Points, in no order, along strands that fork, close into loops and pass close to each other.
Points whose rows are less than 60.9 apart are linked; no others are. Some points are linked to none.
vid: [-69  48 -66   6  -1  49 -40  84 -72 -63]
Gesid: [ 54 -90 -23  -4   7  32  24  -9 -20  -6]
nopem: [-38 -18 -35  81  22 -10  49  74  -5 -21]
fefo: [ 45 -60  23 -20   1  33  16 -49   3  27]
desop: [-17  25  12 -12  20 -87 -48 -54  39 -47]
Tula: [  1  52  27   2 -30  78  32  52 -22  77]
teme: [-34   7  20  13  28 -72 -24 -57  50 -29]
viz: [  3 -17 -70  -7 -20  48 -21  86 -79 -48]
lur: [-41 -33 -30  87  31 -18  54  48  13 -17]
tage: [  7  18 -30 -27 -23  75 -21  78 -84 -15]
fonu: [ 27 -46   4 -32  26 -34 -24 -81  22 -30]
bunet: [  73   87   13  -60  -12 -105  -58    1   10  -36]
lel: [-39  47  51  -8 -29  17  22 -52  67  82]
vis: [-74  54 -56  19   4  39 -24  98 -64 -49]
lazem: [ 35 -71   0 -24  24  -9  -8 -72  14 -19]
muzeg: [ 18 -60 -81  30 -11  20  20  76 -51 -47]
zefa: [ 36 -30   7 -49  23 -47 -48 -83  19 -42]
dilat: [-36  70  41 -30 -16 -65 -38 -64  56  19]
Mov: [ 13  44  18  -9 -32  87  22  61 -40  58]
kekif: [ -3  21  48 -44 -25  -6 -19 -80  48  51]
dopun: [ 18  36   4 -19 -26  89   2  67 -66  36]
vev: [ 28 -71 -45  28   5  20  37  36 -30 -19]
Panof: [-11 -26  13  40  20   1  32  -5  22  13]
piro: [ 26  18  37 -65 -17 -41 -53 -86  28   0]
pepa: [ 33 -82 -12  -4  22  -8  11 -52  13 -18]
das: [  25   54   14  -41    9 -103  -67  -29   22  -50]
fem: [-50   2  23  38  31 -56   1 -45  55  -3]
Folaz: [-56  42 -46  40   1  29   0 106 -55 -39]
peg: [ -9  70  34 -42 -18 -80 -55 -52  40  -6]
Semo: [ 30 -34  16   3  -5  49  35   4 -13  37]
zis: [ -4   7  45 -16 -16   8   7 -64  44  54]
retam: [  9 -40 -82  14 -17  38   1  81 -67 -50]
rudip: [-25  41  -1  39   2  43  31  84 -29  24]
moz: [ 46 -54  19 -11  -4  49  29 -18 -13  36]
tuz: [ 10  21  46 -59 -29 -21 -37 -90  38  28]
Kise: [  8  -1 -50 -15 -16  61 -21  77 -85 -31]
Zelib: [-43  52  45 -12 -16 -39 -16 -66  63  36]
gevo: [  1 -13  35  -6   4   6   8 -54  35  34]
Biror: [  7 -32  23  -7   9  -6   3 -55  27  16]
tef: [-24  37  49  -5 -24  33  36 -37  49  92]
Mufa: [-13  33  41   5 -25  56  44  -3  28  86]
ret: [ 53   1  16 -71   7 -63 -67 -71  12 -41]
Rikif: [  47   73   13  -60   -9 -103  -68  -22   12  -38]
zivin: [ -2  36  40  10 -21  65  46  22   5  78]
Rur: [ 43  18  28 -73  -9 -57 -67 -77  17 -25]
Supe: [ 18 -57 -25  33  17  22  35  30 -15  -7]
neri: [-33  -9 -40  71  17   5  41  86 -26 -20]
misam: [ 30 -83 -74  33   4  11  35  49 -36 -39]
lizus: [-43 -33 -10  68  44 -49  29 -16  43 -26]
liki: [-39  21 -42  58   9  21  24 104 -42 -26]
papok: [-37 -33 -13  77  38 -30  48  19  25 -14]
bef: [-41 -21   8  47  36 -44  19 -28  43 -12]
Vopa: [ 24 -21   1  11  -4  51  34  43 -34  25]
nodir: [-46  53  49 -11 -25 -15  -3 -66  72  65]
guman: [ 22   8  -9 -18 -19  76   5  72 -67  11]
ris: [ -24   39    8   -1   31 -109  -51  -39   39  -61]
ber: [ 20 -18 -15   7  -6  53  21  63 -52  14]
nes: [ 42 -85 -15   2  13  14  23 -23  -3  -8]

A piece is two or more points that can be reached from each other along the links. Count, over all rows, the pieces, the separate loops (a circle has one, a figure eight two, a Y none), the forks (points with three links) and the tips (points with one).
pieces | 4
loops | 0
forks | 1
tips | 9

A tip is a point with one link. Name the tips that can be reached along the links from each point below, in the order of the rows.
pepa | Gesid, Biror
tef | fefo, peg, Supe
neri | vid, ris
Rikif | bunet, das

Name the points in between on the shortest way along the links from the first point to the second, in order.
lel; peg | nodir Zelib dilat
Kise; vev | viz retam muzeg misam
muzeg; Mov | retam viz Kise tage guman dopun
Biror; Rur | gevo zis kekif tuz piro
